A landscape with many valleys, sampled at points; each row gives a point and its height.
A ball rolls from a point to the lowest of its 5 nearest points, and stops where none of them is lower. Distance is the straight distance between rows; heights are no part of it.
k299 height 230: [ 99 165 130 151 164  74 116  89 155]
k355 height 81: [123  83 122 165 148 166 206 153 102]
k927 height 36: [127 127 115 103 138 135 182 152  91]
k621 height 184: [187 188 105 175 149 170  76 157 149]
k742 height 140: [200 169  91 138 123 182  84 149 150]
k321 height 239: [123 176 109 133 133  93 114 113 129]
k569 height 247: [115 136 124  90 108 106 147  92 140]
k743 height 207: [140 179 112 155 181  96 101 101 138]
k314 height 205: [108 164 109 142 155  82 109  75 162]
k294 height 58: [ 85  73 153 122 107 145 141 129 131]
k658 height 240: [154 177 108 143 187 112  86  71 165]
k347 height 94: [129 126 112 128 149 149 201 164  87]
k202 height 116: [194 168  98 106 112 146 109 145 127]
k884 height 78: [125 128 126 115 124 130 173 171  94]
k400 height 154: [113  82 144 127 134 163 188 147 108]
k984 height 198: [195 183 101  97 132 137 156 160 105]
k652 height 147: [160 164 104  88 126 117 134 113 121]
k629 height 463: [ 98 127 133 117 112 114 134 119 122]
k630 height 425: [ 95 108 143  98 116 131 172 121 124]
k785 height 199: [122 150 114  95 118 103 142 103 122]
k490 height 345: [ 91  92 143 124 108 138 145 136 107]
k601 height 146: [104  76 150 136 113 157 143 151 101]
k25 height 254: [ 89  64 166 129 103 145 129 125 128]
k891 height 306: [ 98  56 179 122 104 151 113 115 157]
k584 height 259: [114 165 121 142 129  90 104 124 126]
k592 height 547: [162  33 163 131 159 160 172 126 149]
k331 height 135: [195 161 100  96 123 137 127 136 127]
k673 height 136: [129 155 100 105 137  91 108  83 151]
k917 height 373: [117  46 183 112 110 162 144 102 168]
k494 height 183: [145 181 117 159 164 105  87 119 136]
k771 height 286: [159 172 108 163 203 137  87  85 148]
k907 height 654: [ 97  67 154 109 108 154 164 110 152]
k695 height 162: [172 166 104  98 115 122 130 160  96]
k478 height 60: [168 176  96 121 137 112  99  93 140]
k243 height 95: [149 159  92  91 130 103 111  70 148]
k723 height 134: [175 193 105 168 157 134  69 131 146]
k553 height 307: [ 65 121 144 152 130 100 122 112 147]
k353 height 114: [112  58 146 135 124 163 149 169  94]
k174 height 320: [ 81  74 171 155 109 132 104 119 165]
k450 height 170: [177 172 106 124 119 115  99 154 118]
k879 height 55: [126 163 111 104 110 102 126 136 115]
k923 height 76: [159 171 101 118 134 110  89  88 144]
k644 height 202: [135 156 124 121 116 115 126 178  97]
k216 height 208: [115 126 119  94 116 116 169 136 105]
k346 height 235: [107 164 120 156 153  77 108 100 137]
k142 height 245: [108  52 154 130 113 152 134 131 121]
k958 height 111: [ 92  72 152 153 111 146 118 161 100]
k783 height 188: [ 89  77 161 141 110 144 119 139 121]
k717 height 436: [ 78  93 158 127 101 128 129 104 156]
k250 height 294: [ 72 119 145 148 119 105 123 120 131]
k826 height 209: [192 185 109 155 140 131  78 156 138]
k453 height 450: [114  61 153 121 131 160 182 117 127]
k587 height 201: [152 182 109 151 151  95  90 130 133]
k263 height 278: [210 159 101 102 122 189 121 143 128]
k230 height 106: [176 180  93 154 143 153  76 120 144]
k892 height 590: [ 86  88 141 100 109 144 173 101 151]
k404 height 107: [160 152 108  88 128 129 177 149 103]
k60 height 573: [ 84 134 138 113 105 101 137 108 137]
k155 height 325: [ 58 108 148 156 123 106 120  93 169]
k334 height 93: [115  51 161 137 136 169 158 145 110]
k166 height 321: [ 82  72 165 157 113 128 104 118 169]
k981 height 216: [ 94 144 127 133 112  99 115 145 117]
k110 height 495: [141  35 171 122 132 168 168 111 161]
k475 height 163: [110  44 167 129 117 156 125 143 121]
k470 height 37: [109 137 134 123 109 110 138 152 104]
k918 height 166: [110 148 124 130 109  97 125 166 104]
k440 height 165: [ 84 120 145 138 105 127 120 170  97]
k904 height 164: [141 172 111 128 140  89  99  99 144]
k302 height 234: [159 186 110 157 134  95  90 154 121]
k38 height 139: [162 163 104  96 118 123 133 139 110]
k703 height 131: [ 97  89 143 129 113 150 146 170  85]
k148 height 214: [151 183 115 124 123  98 102 144 116]
k959 height 82: [181 178 104 120 130 133  97 112 130]
k855 height 64: [132  45 145 158 151 172 182 150 100]

Where does a ball stop that starts at each point below?
k174: k294
k453: k855
k353: k855
k553: k470
k984: k927
k155: k470
k621: k478
k695: k478
k584: k478
k917: k294

Call two points neighbours if one is among the 5 nearest of the other. Go from one point of each pair to the other, from neighbour to neighbour, staying as low as possible. Name the highest point that can't be avoided.
k478 and k958: k38
k927 and k958: k353
k470 and k855: k347
k294 and k470: k783
